Points on a hilly landscape, in no order, each with its height.
From any point a ball takes the steepest step (drop divided by distance) to one of its 2 nearest points. It stops when none of these is lower. Distance is the straight distance between rows; heights are no part of it.
Gofe: [  7  29  15   3   5  12  -9 -13 -42  16  23  -3 -21  -1  -9   6  -8  -4
  27 -12  -9 -10  -7  -9  20]  (h 1.73)
Pum: [-11 -12  -5  -5 -19   0  17 -19   5 -19 -16 -25  15  22  21   2  -8  -2
 -12  16   8 -15  38   1   8]  (h 3.54)
Pasug: [-28   9   9   2 -24  26   3 -24 -14   6  -8  -9   7  29  19   2  -9  10
   7   9  10   8   9 -21  10]  (h 4.82)
dalar: [ -6   8 -17 -17 -11  14 -26 -22  -2  -2   3  17  17   0   3  -6  10 -16
  23 -18  11  36 -13 -37   8]  (h 5.81)
bebul: [ -7  15  -5 -25 -18  -3  -5  34 -21 -29 -12  -2  -4  16  -9   7  14   7
 -30  -9  -6   4   0   1  12]  (h 2.30)
Korez: [-17  19  28   9  -4  16  16  12  -2   9  -3  19  -8  12  -9  -2 -12   4
  41 -17  -6  -9   5  33   5]  (h 4.78)
funi: [ 15 -14   1   2  24 -16  -8 -15  16   6   9  10 -21  -9  -1   7   9   2
 -23  38  26  22  -8 -11   7]  (h 2.17)
tafu: [  0  23 -16  -3 -20  -6 -13 -12 -32   3   2 -11  12   1   8  20  10   5
   1 -21   0  13   3 -28  16]  (h 1.92)
pib: [  8  -4  19  18  44   7  -6   7  17  22  12  18  -3  -3   4  -9 -27 -12
  13  28   5 -12 -10  25 -19]  (h 4.68)
Fako: [-25 -25 -10  27   1  -4  -6 -31  -6  -7   0 -14  -9 -15  12  12   8   3
   4  33   8  -4 -20  -6   5]  (h 2.16)
vif: [  1  17  11 -27   5  -2  14 -27   2  -9  -3   2   5 -19   1 -13 -27  -1
  -1 -33 -11  28   8  -1   5]  (h 5.21)
Zimoz: [  1  14  -8 -12   5  -2 -24  30 -17  -7  12  -2 -30 -10 -12   5  32  10
 -24   7  -7 -17 -30  -2  -3]  (h 6.36)
Mikot: [ 13  -3  -4  17  12  19   4 -26  29   5  -1   7  33 -27 -12 -22 -18  14
   1   3  17  23 -22  -5 -10]  (h 5.46)
tese: [-20 -26  -1   1   0 -20  -5 -25  12   5  -7 -14   7  24   9 -12   8 -12
  14 -23  26  27  15 -33   8]  (h 7.47)
lutaz: [ 11   7   7  23  34  -4 -15  21  13  39  -4   5 -23 -32 -25 -16 -22  19
 -17  -5  12 -35 -14  -5 -27]  (h 5.19)
sugo: [-19 -14 -18   7 -22   8   9  -6 -23 -14  -1 -20  -3  27  36  35  15  -3
 -16  30   6 -12  29 -17   9]  (h 6.50)
zupa: [-10  -4 -16  -5 -24 -15 -21  -4  -1  -6  -5 -21  -7  31   3  -1  45  11
  -4 -16  21  33  16 -39  30]  (h 7.13)
Mela: [-15   3   4  -6  -8  15  16  -6   6   0  -2   6  -1 -36 -18 -13   3  19
  10 -37 -22   0 -18   8  -7]  (h 4.07)
ninan: [ -7   3   2  -2  -2  26  -6   4  12   8  -3  11  18   9 -18  -8   5  12
   4  35  17  16 -21   9  -2]  (h 4.54)
lezop: [ -3 -16  -6  26  12 -14  -8  -3   4  -2   9  -7 -27 -26   7  15  20   8
 -16  34  19   2 -19  -1  -1]  (h 1.64)
zut: [ 26  -8  14  27  22   0   7 -13  16  20   1   8  21 -22   3   1 -31   1
   1  24   5  -3  -7  23 -20]  (h 4.93)
peza: [ 15 -28   5  14   1 -23   5 -10  34  18  -7   0  14 -19   8   3 -11  -9
  -7  15  10  10  11  21 -19]  (h 5.20)
Bire: [ -6  -6  -6  30   2  15 -10 -24   3  -6  -8  -8  16 -17   5  11  -4   4
  22  44  12   8 -22  -4   7]  (h 2.80)
bak: [  2  10  -5 -22 -40   3   3 -11  16   2   0  24  23  12  12  16   4 -19
   7  11   5   8  18  -3   2]  (h 5.35)
mak: [ 20  18 -15  28   4  32   1 -34  11   3   2  -1  44 -39  -6 -21 -26  13
  17  -5   2  25 -29 -11   4]  (h 5.09)
Mev: [ -3  -7 -24 -10 -27 -29 -13 -10   0  -6  13 -14  -2   5  25  29  40 -16
  -7 -27   1  15  15 -29   7]  (h 6.67)
pigi: [  3 -24  -4  -2  21 -19  11  55  25   3   8  15 -28   7   2   8  10 -14
  -7  17  -8 -46  25  19 -31]  (h 2.55)
tusif: [  7   3   3   3  19   9  -4  -5  -4  10  30  15 -30 -39  18  18 -16 -12
  -4  45  -9  -8 -13  -8 -18]  (h 0.45)
peb: [  3  12  16 -17 -16  17  29 -18  16   8   4  16  17 -11  14  -8 -40  14
 -26  23  -1  14  14   9  -8]  (h 3.60)
pemu: [ -3  -8   0  11  15   0 -14  -6  -3  -1  -9  -7   9   0 -19 -14  22   8
   3  -8  10  11 -26  -5  10]  (h 4.28)
Darul: [ 15  38   3 -32 -24   6  -6  15  -6  -9  -7  18  32  10  -9  -4 -15 -10
 -14 -15  -1  26  14  -3  17]  (h 4.14)
Zav: [-21  -6 -12  -2 -26 -30 -20   5   0  -1 -18  -9   9  23   3  28  19 -17
  21 -57  -3   4  26  -9   8]  (h 6.27)
nad: [  6   4   8  10  -8 -28 -16  39  -7   7   6 -16 -33   7 -10  11  38  22
   1 -21   4 -19   3  19   7]  (h 3.64)
loz: [  4  25  10 -27  12  23   3  13 -26   3  21  14 -20  -9   2  -6  -8  11
  -9  32  -8   4 -18  -5  -1]  (h 3.24)
gof: [ 20  27 -17   8 -13  20   5  -7 -22  -3   0 -12  20 -44   1  -8 -17   7
 -14 -26 -19 -10 -22  -7  -2]  (h 4.97)
lud: [  1  -2  12  -3  -2  10  -2  23   9   5   8  14 -11  22 -20  -4  17   7
   7  24  10   8  -3  15  -6]  (h 4.06)
Fevo: [ -1   4  15   2  -7  -5  25   0   2  19   3  18  -6  10   1   4 -26 -10
  23  -2 -15 -13  23  25 -11]  (h 4.61)
tivi: [  2 -11 -21  -1 -14   2 -29 -13  -7   1 -15  10  26  21  30  18   3 -26
  15  10   5  -2  -5 -21   8]  (h 4.41)
bitir: [-22 -38 -13  34  -1  -7 -18  -5   6 -11 -15  -9   5  34   1   9  37  -1
  32  13  19   1  -4   4   7]  (h 3.66)
nidup: [  1 -15  13 -24  34  -8   7  11   6   6  15  22 -39   7  -4   6   0 -10
 -17  30  -4  -5  11   3 -15]  (h 2.13)
Siko: [-13 -14 -17   1 -46 -13   0 -32   3   2   0 -24   8  -5  30  18  18  -1
  -5   3  17  10  37 -33 -10]  (h 5.83)
Tovir: [ -2 -19 -14 -14   5 -17  18  25 -18 -32  -1 -21 -13  53  12  40   6 -23
 -14 -16  -8 -19  57  16  10]  (h 4.51)
Mepir: [-10 -21 -15   6 -43  -8  -4 -20  -1  -8  -1 -30   3  34  35  30  24   0
 -19   8  20   0  45 -27   1]  (h 6.20)
Vuzit: [-14 -29  -1   8 -10 -17  21   7  23 -18 -29 -16   9  27 -16 -19  -1   2
  13 -26   1   9  24  21  -1]  (h 6.26)
fataf: [-21  -8  14  12   2   2  14   3  14  -4 -32  -9   5  12 -43 -17  14  10
  16 -40   4  19  18  14   7]  (h 6.47)
zifa: [ -5  -8  16 -13  41  -3  13   3  -2 -12  -8  18  -2  21  -2  -9 -29  -6
   5 -17 -22  -7  -1  23  12]  (h 3.34)
Tifeg: [  3  25  22  -4   7   5   2  30 -15  18   5   3 -37  -7 -38 -10   5  15
  -9  -2   7  -6  -8  -7  -2]  (h 3.17)
nuzad: [ 11  -9   2 -19   2 -16 -17 -32  -2  -2  -4   6  22  17  10   6  -7 -30
   5 -20   4  20  12 -15  18]  (h 7.73)
gota: [  2  22  24  23  35  31  -5  -6 -14  13  23   9 -27 -20  -2 -14 -11  13
  15  34   6   0 -37  -7  -2]  (h 2.43)
kuvo: [  7   8  -7  14 -16  19   1   7   4   9   3  15  12  -4  17  13  -9  -9
  24  17  -8 -30  -9  23 -13]  (h 5.85)
Sode: [  3 -30   5 -27  10 -17  11  -5   8   1   4  13   4  22  14  14 -12 -28
  -2   0  -1  13  34   7  -1]  (h 3.88)
bufo: [ 18   1  22  10  25   2 -17  12  10  22  -3  10  10  10 -18  -4 -17  -2
   9  14  16 -11  -1  21   7]  (h 4.44)
Faton: [  5 -21  -6  13 -16 -31  -5 -28   6  18   3  -9  -5   2  12  25  21 -13
  18  -5  10  19  28  -8   5]  (h 5.23)
bupot: [-11 -16 -18  -9 -16  -9  19   4  -7 -23  -9 -26  11  41  17  18  -7  -8
 -16  -3  -1 -14  56   8  18]  (h 4.12)
bedas: [ 12  -5  -5  22   6  26  -8  -3   6  -6  -1   4  10 -28 -32 -19  23  23
  13  -3  11  15 -43 -12   7]  (h 4.60)
gapi: [-20   1   5 -25   8  10   4   2  -6 -18 -12   5  16  46  14  -6 -18  -8
 -11  11  -5  -5  -5   8  21]  (h 3.16)
kude: [-23   6   9  10 -11  15  10 -27   1   9  -3  -1  21  12  20  -7 -19 -12
  18   3  -1   1   7   1   3]  (h 4.31)
fam: [ 12  31   9  14  18  14 -24 -14 -25  14  25   0 -27 -21  -4   7  -5  -5
  33  12  -1  -1 -33 -12   8]  (h 2.09)
fumed: [  3  21 -10 -15 -48  13   9 -26   0  -1   6  -9  26 -23  13   0   1   5
   6  -1   7   7   8 -21  -6]  (h 4.96)
muvi: [ 16   4   4  12  46  -1 -19  28  -9   5  -3   2 -14 -13 -30 -24 -24  20
 -27 -13  10 -24 -21  -3 -13]  (h 5.29)
soko: [ 26  32   7  -8 -14 -14  18  18 -10   9 -15  19   9 -19  -8   3 -33  -2
   0 -34 -20  -5  24  12   5]  (h 4.58)
tigu: [ 34  24  11  32  17  22 -14  23  -2  23  15  13   3 -29 -29 -20 -14  10
  19   4   9 -21 -36   5  -8]  (h 4.75)
Pidu: [  6 -18  -4 -18  17 -12  36  36  17 -12  -5   8 -13  11   5  13 -11 -20
 -17   8  -8 -45  42  26 -25]  (h 2.32)
Dumo: [  1  19 -12 -14 -32  10 -13   8 -18 -22 -20  -9  15  13 -11  -3  15  27
 -26   3   4   1  -3  -3  10]  (h 1.31)
Setu: [-27   2  -8 -12 -20  20  -2 -40 -13   3   1  -7  11   9  28  -5  -6 -15
   0  14  12  16   1 -43   3]  (h 5.26)
dinez: [  8  24  -8  -5 -31  22  -9  -4 -17   8  19  13  15 -21  10   8   0  -8
  12  13  -7 -27 -23  10  -6]  (h 6.07)
bipi: [-28  -7  -6   1 -16  -5   7 -22   4  11  -2   8 -19  -3   5   8  20  -8
  28 -27   0  18  -2  -7  -4]  (h 3.15)
Safip: [ 31  -6  -1   7  -3 -31   2 -38  -8  20  12 -13   0 -18  15  24  -2  -6
  -7   7  15  11  32 -17   8]  (h 4.92)
gobid: [ -5 -35 -10  16  13 -30  10  32  13 -25   0 -11 -25  37  10 -10  32 -10
   5  20  -3 -24   2  23  -1]  (h 3.11)
lates: [-26 -15 -24  23 -12  16 -16 -19   7   3 -15   2  34  29  37   1  -9 -24
  30  30   8  -3  -3 -23   7]  (h 4.90)
Giged: [ 10  23  19  12  24  17  -3  13 -12  23  24   5 -32 -11 -30  -8   3  21
  16  12  18   8 -18  -1  -7]  (h 2.81)
levod: [  1  29  -7   8 -16   1 -15 -13 -53  17  11 -22 -15   0   1   4  12   6
  25 -18  -1  -2  -8 -38  17]  (h 1.21)
Nul: [ 15 -16 -16   4   1 -33 -12  16  10   7  10  -7 -27 -33   1   1  24  -4
 -27 -17  -8 -23 -18  10 -16]  (h 4.00)
ton: [  3  -1 -14  -2 -52   3   1 -36 -10  -8  -7 -19  29  -7  29  12  -5  -3
  -5  -6   2  -6  31 -13  -5]  (h 5.40)
nubur: [-19 -28 -13  -6 -17 -17  -3 -20  26 -13 -12 -22  -2  34   3  -6  37   1
   1 -25  16  36  30 -24  13]  (h 7.30)
tinom: [  4   0 -10  -8  11  27 -10 -12   0 -19   8   7  19 -29  17  -8  -6   8
 -12  19 -18   6 -44  -8 -17]  (h 2.27)
pokol: [ 10   0 -20  -7 -28 -23 -20 -10   5 -12   6 -24   7   4  -9  -3  46   7
  -7 -44  19  44  12 -34  19]  (h 6.99)
rafu: [  2  -4   2 -19   5 -15 -12  20 -11 -16  -9   4  -2  17  -1  16   6  -5
 -18   0 -12 -15   2   6   6]  (h 2.86)
tezu: [-22   2  19  14  11  17   5   1 -12   6  -9   5 -10  27  -8 -12  -3   9
  28   8  -5 -12  -4  19   7]  (h 4.57)
kat: [  9   4  23   8  24   3 -23  10 -14  -1  27   7 -47  -3  10  13  -3  -7
   5  48  18 -20  -9  -3   2]  (h 1.34)
febaf: [ 15  15  -5  -5  -9   0 -16  19  -6  -3  14  10  -3 -26   3   9  21   3
  -1  24  -6 -18 -31   9 -12]  (h 6.25)
tep: [  1 -12  -5  -2  19  -9 -18 -35  -4   7  -9 -11  18  14  -3 -16  -4 -10
  16 -35   9  36   2 -27  25]  (h 7.61)
gid: [-24   4 -14  17 -15  33  -3 -29   5 -14  -7  -8  24 -17   1  -2   4  14
   5  17  12   5 -36 -18  -4]  (h 3.67)
fot: [ 10  -5  -3  -4  -3 -15  -1 -15 -15   1   5  -4   2 -31   9  13  -6  -5
 -15 -12 -15 -13  -2   3  -9]  (h 4.35)
lige: [  2   5   9   7 -14  -5  14  -7 -11   8  -4   7  12  -9  -1  -1 -21   3
  20 -34 -11  -9  13  10   2]  (h 4.30)
tev: [ -3 -14  18 -27  34   4  14  11  13   8   7  17 -19   4  -7 -19 -24   1
 -25  22  13  11   6  -2 -12]  (h 2.50)
Ladap: [  8  -3   9  15  13  -3 -20  -2  -9   3   8  -7  -8  12  -5  13   9   7
  -7  47  33  19   4 -13  17]  (h 2.85)
zisu: [ -9   7   9  11  17  31  14  16  15   2   0  10  -7 -43 -20 -34  -5  33
  -3 -34 -12 -11 -35   5 -12]  (h 4.37)
sul: [ -5 -28   2   8  13 -27  27  17  16 -28 -18 -23   8  27  -6  -2   3 -12
  -9  -8  -9 -12  33  31  -5]  (h 6.08)
Kip: [ 32   8  -8  12  -1 -18  -3 -21 -11  27  16   1   4 -38  -5   9  -6  -2
  -1   6   5  17   2 -21  -4]  (h 4.62)
paneb: [  8  32 -16  16   1  31   7 -35 -11   2  18  -3  36 -34  15  -9 -25   7
   7  19  -6  17 -35 -30   3]  (h 4.77)
Zegof: [ -3   0   4 -15  25  13   2  13   6   0   7   0 -19 -20 -19 -29  -3  24
 -31  -1 -12   5 -28 -12 -15]  (h 3.18)
mok: [-17   6 -11  -4 -24  15 -19   6 -26 -14 -15 -16   6  17  10   3  19  11
  -2  19   9  -4 -13  -8  11]  (h 2.39)
maka: [-14   2  13  17  -3  26  20 -32   2  13  -8   7  20  12  -3 -27 -24   9
  19 -24  -2   5  -7   6  11]  (h 3.73)
nidar: [ 39  30 -21 -10 -12  -7   3  -6 -20  16  20   7   9 -44 -18  -1   1 -10
   6 -15 -13  14  -7 -13  -4]  (h 4.36)
Feda: [ 11  27   4 -39  -3  -1  -9  23   0  -4   5  30   9   4 -12   2 -10 -11
  -4 -11  -9  20 -11  -5   8]  (h 3.85)
bof: [ -6   5  20   5  28  20   3  20 -10   2  10  10 -18   0  23  -1 -32 -14
   3  14 -14 -45   0  28 -15]  (h 1.69)
Netul: [  9 -27 -13  -6   7 -21  -1  42  17 -20   5  -7 -25  21  10  11  36   4
 -25  25  -3 -20  11  18  -9]  (h 2.94)
dat: [ -4  25   6 -18  10  21  -2  25  -9  -2  14  32  -7   9   1 -11 -14  10
   0  -4 -17   8 -19  12   9]  (h 3.55)
voki: [ -2   9 -14  -6  -4  19 -22  -3 -13 -19 -12   6  38  44  20   2 -20 -13
   2  14  -1   3  -3 -12  12]  (h 3.81)
zuf: [ 11  -8 -13   8  -6 -29 -22  15   8  -1   3  -6  -9  -7  -7   7  43   8
   1 -23   2  -8 -11  13   1]  (h 3.82)
vaki: [-23 -31   0  22  -6   5   7 -15  -3 -13 -18 -27   2  13  16   1   5   7
  -8  22   3 -15   5   0   0]  (h 2.83)
taz: [ 17 -14   7 -26  -2 -15   8  -8  10  -7  -3  -3  27  16  -1   6 -14  -9
 -25   5   6  17  30   6   2]  (h 4.27)
Febir: [-11  26   6  13   7  32  29 -23  -1   4  -6   2  14 -15  -6 -26 -36   4
  22 -54 -17  10 -12  -2  14]  (h 3.12)
Kabub: [-25   3  -6  -7 -24  15  11 -22  14 -11   3   7   3 -22   1 -11  11  -4
  24 -32 -17  11 -21  -4 -12]  (h 3.68)
Pusol: [  0  -8  -3   0  18   0  -5 -22   4  -2  16   7 -20 -21  22  34   2 -18
   4  37  -8   6 -11 -10   1]  (h 1.03)
rosi: [-18 -10  16   3   4  -4  16  27  -6 -13   4 -11 -40  18   5  10  22   5
  10  36  -6 -30  12  15 -20]  (h 4.98)
lata: [ 10  10  -1  25  20  16  -2   4 -10   4  -1  12  -2 -38 -30 -21 -10  16
  12 -19  -9 -21 -37  -2 -17]  (h 4.55)
Vos: [ 20  -8 -19 -13 -10 -40 -17   4   0  -2  18 -21 -10   4   9  38  40  -7
 -19 -27 -16  -2  11 -10  23]  (h 6.78)
kimad: [  8  -6   0  -7  -8  -3  -5  14   1  -7   5   2  -4  19  -9  13  25  16
 -14  31  29   0   9   4  12]  (h 3.53)
baz: [ 14  13  14   2 -17  -7  12  -8  12  30   9   4  -3 -13 -33  -9   7  12
  13  -7  25  24  15  -3   6]  (h 3.26)
Zep: [ -4  11  29  12   0  14  35  -3 -16  13   3 -10 -17 -13  -1 -10 -24  24
 -11  18  -3 -25  16   5  -9]  (h 4.56)
gef: [ -7 -30 -24  -3 -16 -25   1  10  17 -28  -5 -26  -5   7  14  12  36   5
 -27  -3 -11   0   8   9   5]  (h 3.28)
nif: [  0  31   6 -16   0  19  10 -29 -19   6   5   2   7  -2  10 -17 -31 -15
   4 -26 -16  18  -3 -14  23]  (h 5.39)
bol: [-25  -9 -12  19  -5  15  12  -7  -3  -3  -9   1  20  35  35   9  -8 -35
  36  31  -5 -24   8   4  -8]  (h 5.33)
Fab: [ 12   0  11  14  13  -6  -3  28  19  36  -2  18 -17 -18 -21 -12 -11   0
   5  -3  10 -34  -3  24 -30]  (h 5.07)
vub: [  7  22  20  -1  -7  29  22 -18  -8  17   7   1   3 -20  -3 -23 -23  27
 -10  13  -1   2  -2   6  -5]  (h 4.16)
Nifo: [ 16  -4 -17  -9  -5 -38 -13   8   8 -16  14 -29  -7   2  -1  14  35  17
 -20 -40   2  21  10 -13  21]  (h 6.86)
zumun: [ -8   0 -15 -14 -24  20 -14 -33  -1  -2  -7  -7  27  -3  28 -18   1  -9
   8 -18   0  26  -8 -43  -1]  (h 5.57)
niz: [-19 -27 -14  17  21 -11 -11   8  -4 -27 -14 -17  -8  48  -1  -3  31 -13
  22  16  -7  -8  -4  17   2]  (h 3.32)
pufib: [  9  12  -2 -13 -31  19   3  -1   4  12  11  21  18 -10  -2  -2   3  -5
  16  24   8  22  -9  -4   0]  (h 5.00)
gepi: [ -2 -11  -2  -7  10 -30  10  34  16 -23 -20  -8  23  11  -3  16 -11 -23
 -28 -22 -18 -11  27  18  -2]  (h 5.91)
Nogi: [ -7 -10  18 -21   7  11  36 -13  16   6   7   6  -6   7   3  -7 -28  -1
 -20  28   6   5  26   6  -9]  (h 3.03)
Dapu: [ 10   4  22  12  16   2  -4  -4 -23  12  18  -1 -36 -25  14  12  -7   1
   5  27   2 -20  -7   6  -5]  (h 0.95)
Vased: [ 15   2   8  -5  25 -13 -17  27   6   3 -20   3   8  -7 -34 -23 -10  14
 -35 -26  11   1  -5   3   2]  (h 5.44)
sipu: [ -6 -12  17  17  19  -1  -7   5 -21  -1  -7 -13 -17  26  -5   8   6   3
  24  25  12 -21   1  25   8]  (h 4.34)
deni: [ -3 -26  11  14  24  -8 -15  20 -10   0   2  -6 -17  21 -19   4  25   5
  17  -3  13 -12 -20  23   5]  (h 4.17)
soz: [-19  -9  23   3   3   3  35  -5  -2   0  -1  -8 -35   6   1  -8  -2  12
  -1  20  -5 -18  14  19  -9]  (h 4.80)
Bugud: [  9  37  -8   1 -33   9  12   3 -22   6   3 -11 -12 -43 -11  -7   0  16
 -19 -12 -20 -12  -6 -13  -5]  (h 4.79)
ped: [ 14  -7  10 -27  -9 -14   7 -10  23  -4 -13  -8  12  -1 -18 -10  -3   1
 -16 -19  18  28  21   6   7]  (h 4.69)
perol: [ 10   6  -6  -9  21 -10 -21  46   3   2  13   5 -41 -10 -23 -17  21  15
 -34  -5  -1 -21 -18  -6 -11]  (h 6.42)
Suze: [  0  19 -19  12 -15  30  -7 -21 -12  -9  -2  -5  43 -16   9  -4 -10   7
  -3  15   4   4 -21 -16  13]  (h 4.32)
Vebud: [ -4 -31 -12  -7  16  -8  -5 -20  -7 -22   9  -5 -11   8  33  29  13 -24
 -14  29  -2   7  -4 -20  10]  (h 1.61)
tuk: [ -6  -6  15 -24  33   2 -10   9  -3  -7  19  14 -38  21   9  10   5  -9
   9  42  10   4  -8  -2 -10]  (h 1.78)
Bufe: [ -7   0   0 -21 -50 -13   7  -2  12  -1 -10   1  22  19   8   8  -6 -13
   6 -19  -3   0  38   5   2]  (h 5.69)
tela: [  1  -5  12  12  -2  -1  20  17  29  18  -8  17   3  -7  -6  -7 -13  -1
   6   1  -9 -16   7  34 -21]  (h 4.87)
kugaf: [-24 -20 -18  26 -29 -12 -14  -5  19  -1 -13 -27  16  32  10   7  30   9
  13  -1  16   0  15  -6  -4]  (h 4.23)
naf: [ 14  -7  -1  20  17 -26 -24  18  -6   3 -12  -1 -10  -2 -27  -6  15   0
   5 -11   3  -4 -16  18   7]  (h 4.01)
Dav: [  5  19  19  -1  24  25  18  -6   2   4  -4   7  14 -15  -7 -30 -37  16
  -8 -32 -18   8 -15  11   1]  (h 2.61)
fug: [ 13   1   0 -12  19  15  -6 -13   7 -10  -9  -5  11 -27 -11 -21 -10  20
 -27   3  -7   7 -33  -9 -11]  (h 2.82)
vumu: [ 20  22  -1  -5 -11   0  10   7 -20  15  18   4 -11 -43   7   2 -12   2
  -8 -10 -24 -24   0  -1 -23]  (h 4.59)
rom: [-10  -1  13  21 -16  23  17 -37  21   7  -8  -4  13 -18 -19 -21  -4  26
  18   3  17  26 -12 -11  -7]  (h 5.96)
vekis: [ -5 -17   9 -18  34 -19  17   7  14  -6 -10   9   1  26  -4  -8 -24 -21
   0  -3 -14  15  23   9   6]  (h 3.59)
sig: [-21  14  -9  -7 -37 -12  -5   9   6 -13 -26  -2  27  17   2  18   2 -13
  14 -46 -16  14  28  14   6]  (h 6.01)
dif: [ 18 -26 -14  12   8 -35  -8 -15   9   1   5 -11  -4 -27  11  13   8  -9
 -19 -19  -8   1  -6   7  -6]  (h 4.15)
Firoz: [-18  -8 -16  -6 -11 -16 -11  17  -1 -25  -7 -11  -3  25   5  17  38   2
 -16   4 -13 -22 -16  14   2]  (h 3.33)
kupul: [  3  -4  -6  14   9  41 -17  -1   7  -4   3  27  14  -5 -21  -4  12   6
  23  16  12  28 -46  -5  -2]  (h 4.94)
sot: [-31 -12   0 -26  16  17  16  -7 -15 -24  -6   0  -5  50  20  -2  -8 -12
  -1  38 -11   0   7  -3  14]  (h 2.66)
Bavin: [ 15  24   3  24   7  15   4 -15 -21  20   2   3  14 -32   2 -12 -23   5
  16 -18 -18 -14 -26   6  -8]  (h 4.74)
Topal: [ -4  -5  12  -6  45  14   0   0   5  -6  -1   9  12  -2   0 -16 -32   3
 -13  -8 -23  -9 -27  15   0]  (h 3.05)
vuv: [  1  11   7  10 -19 -13  17 -14   5  20   4   8 -13 -13 -22   1  22   4
  35 -27   3  25  10  -1   3]  (h 2.59)
Lome: [ 35  34  -2 -23 -13  -1  -2  22  -8  20  16  24   0 -21 -21  -6  -2  -1
  -1  -7  -3  19  -5 -11   1]  (h 4.13)
Fitol: [-22 -15 -15 -28  14  -5  -1 -10 -10 -29  -9   1 -11  35  24  14  14 -31
  -6  13 -11   4   7 -14  12]  (h 2.14)
bikat: [ 31  21   8   7  28  11 -23  40   1  29  15  29  -1 -20 -37 -17 -19   6
  11 -15  -4 -12 -12   7  -7]  (h 4.91)
dop: [ 15   7  14   5   7   0  -1 -10   5  27  -1   8  20   8 -22  -6 -12   4
  16  10  29  23   6  -2  13]  (h 3.96)
fomom: [ 20  23  13  10   2  -5  11  23   4  28  -3  20   0 -40 -23  -7 -23   4
   4 -27 -17 -12  11  10  -7]  (h 4.76)
sova: [  0  16  -4 -27   2  25  -4   4  -5 -13  15  22   8 -18  14   7 -14   7
 -30  31  -7   8 -18  -9 -13]  (h 2.84)
difup: [ -2   2   4 -11  19 -17  -2  49  23  -6 -28   2  -7   0 -27 -17 -14  12
 -50 -29 -10 -17   3  12  -7]  (h 5.59)
Vup: [-22 -31 -21 -11  -9 -20  27  22  13 -37  -2 -16  -5  29  24  16  30 -21
 -17   6 -15  -5  20   8  -8]  (h 3.65)
legul: [  3   3  14 -16   9 -16  15  -1  23   1 -17  -5   3 -17 -16 -19 -24  11
 -18 -42  -1  22  17   2   2]  (h 4.99)
toda: [ -7 -11 -23 -17 -25 -26 -28  -2   9  -5  -2  -3  16  21  -1  25  33 -22
  13 -36  -2  22   4 -12   7]  (h 6.48)
Bapoz: [ 10  15  14  11   8  -7 -10  30 -19  15   5  -6 -34   0 -15   4   5  11
   4  -3   2 -26  13  11 -10]  (h 3.44)
Pidad: [ -7 -30  -6   8 -13 -18  11 -27  25   2  -7  -6   5   2  18   8   3 -18
  13   8   9  13  16   3 -11]  (h 5.50)
kavo: [-29 -23   5   6   6  -7  14  -1  19 -18 -20 -15 -14  13 -21 -19  27  16
  -5 -40   8  30   1   7  17]  (h 6.64)
Lokar: [-16 -12  -4   7 -13  10  17   3   9 -12  -4  11   8  13  21  10   0 -29
  32  22 -18 -25  -2  25 -19]  (h 5.60)
Vas: [  3  -8   3  -2  32  -6  17  35   4 -12  -5   5 -18  21   9  -3 -27 -13
  -7  18 -21 -46   8  31 -20]  (h 2.02)
pur: [  5  14  24  23  29  14  -9  -3 -21  21  17  -2 -19  -8  26  -1 -34  -2
  10  25 -11 -32  -8  14   2]  (h 1.33)
vofi: [  1 -24 -18 -10   4 -32   3  58  30   3   5  12 -34   3  -2   6  23 -11
 -29   0  -5 -14   8  22 -19]  (h 2.74)
gela: [-11   1   6  -8   4 -25   6  40   9 -26 -30  -3   8  -4 -15   0  -9  13
 -21 -32 -20 -18  13  21   1]  (h 5.73)
mul: [ 17  34  -6 -27 -38  11   4 -10  -1  -7  -1  -7  37 -11  -8 -16 -10  10
 -11 -20  11  14  13 -17  10]  (h 4.53)

Call two points neighbours if one is among the 2 nearest of the other. Go from one point of each pair to the other, from neighbour to neighbour, staying as low as possible. Name the highest point that can't be avoided.
vuv and Dumo => kupul
gef and Dumo => Firoz
lige and vuv => bikat

For each start below, name the point where the ball stops.
tep => lezop
vif => Dav
Zimoz => tusif
fot => levod
tezu => levod
Zav => lezop
rosi => levod
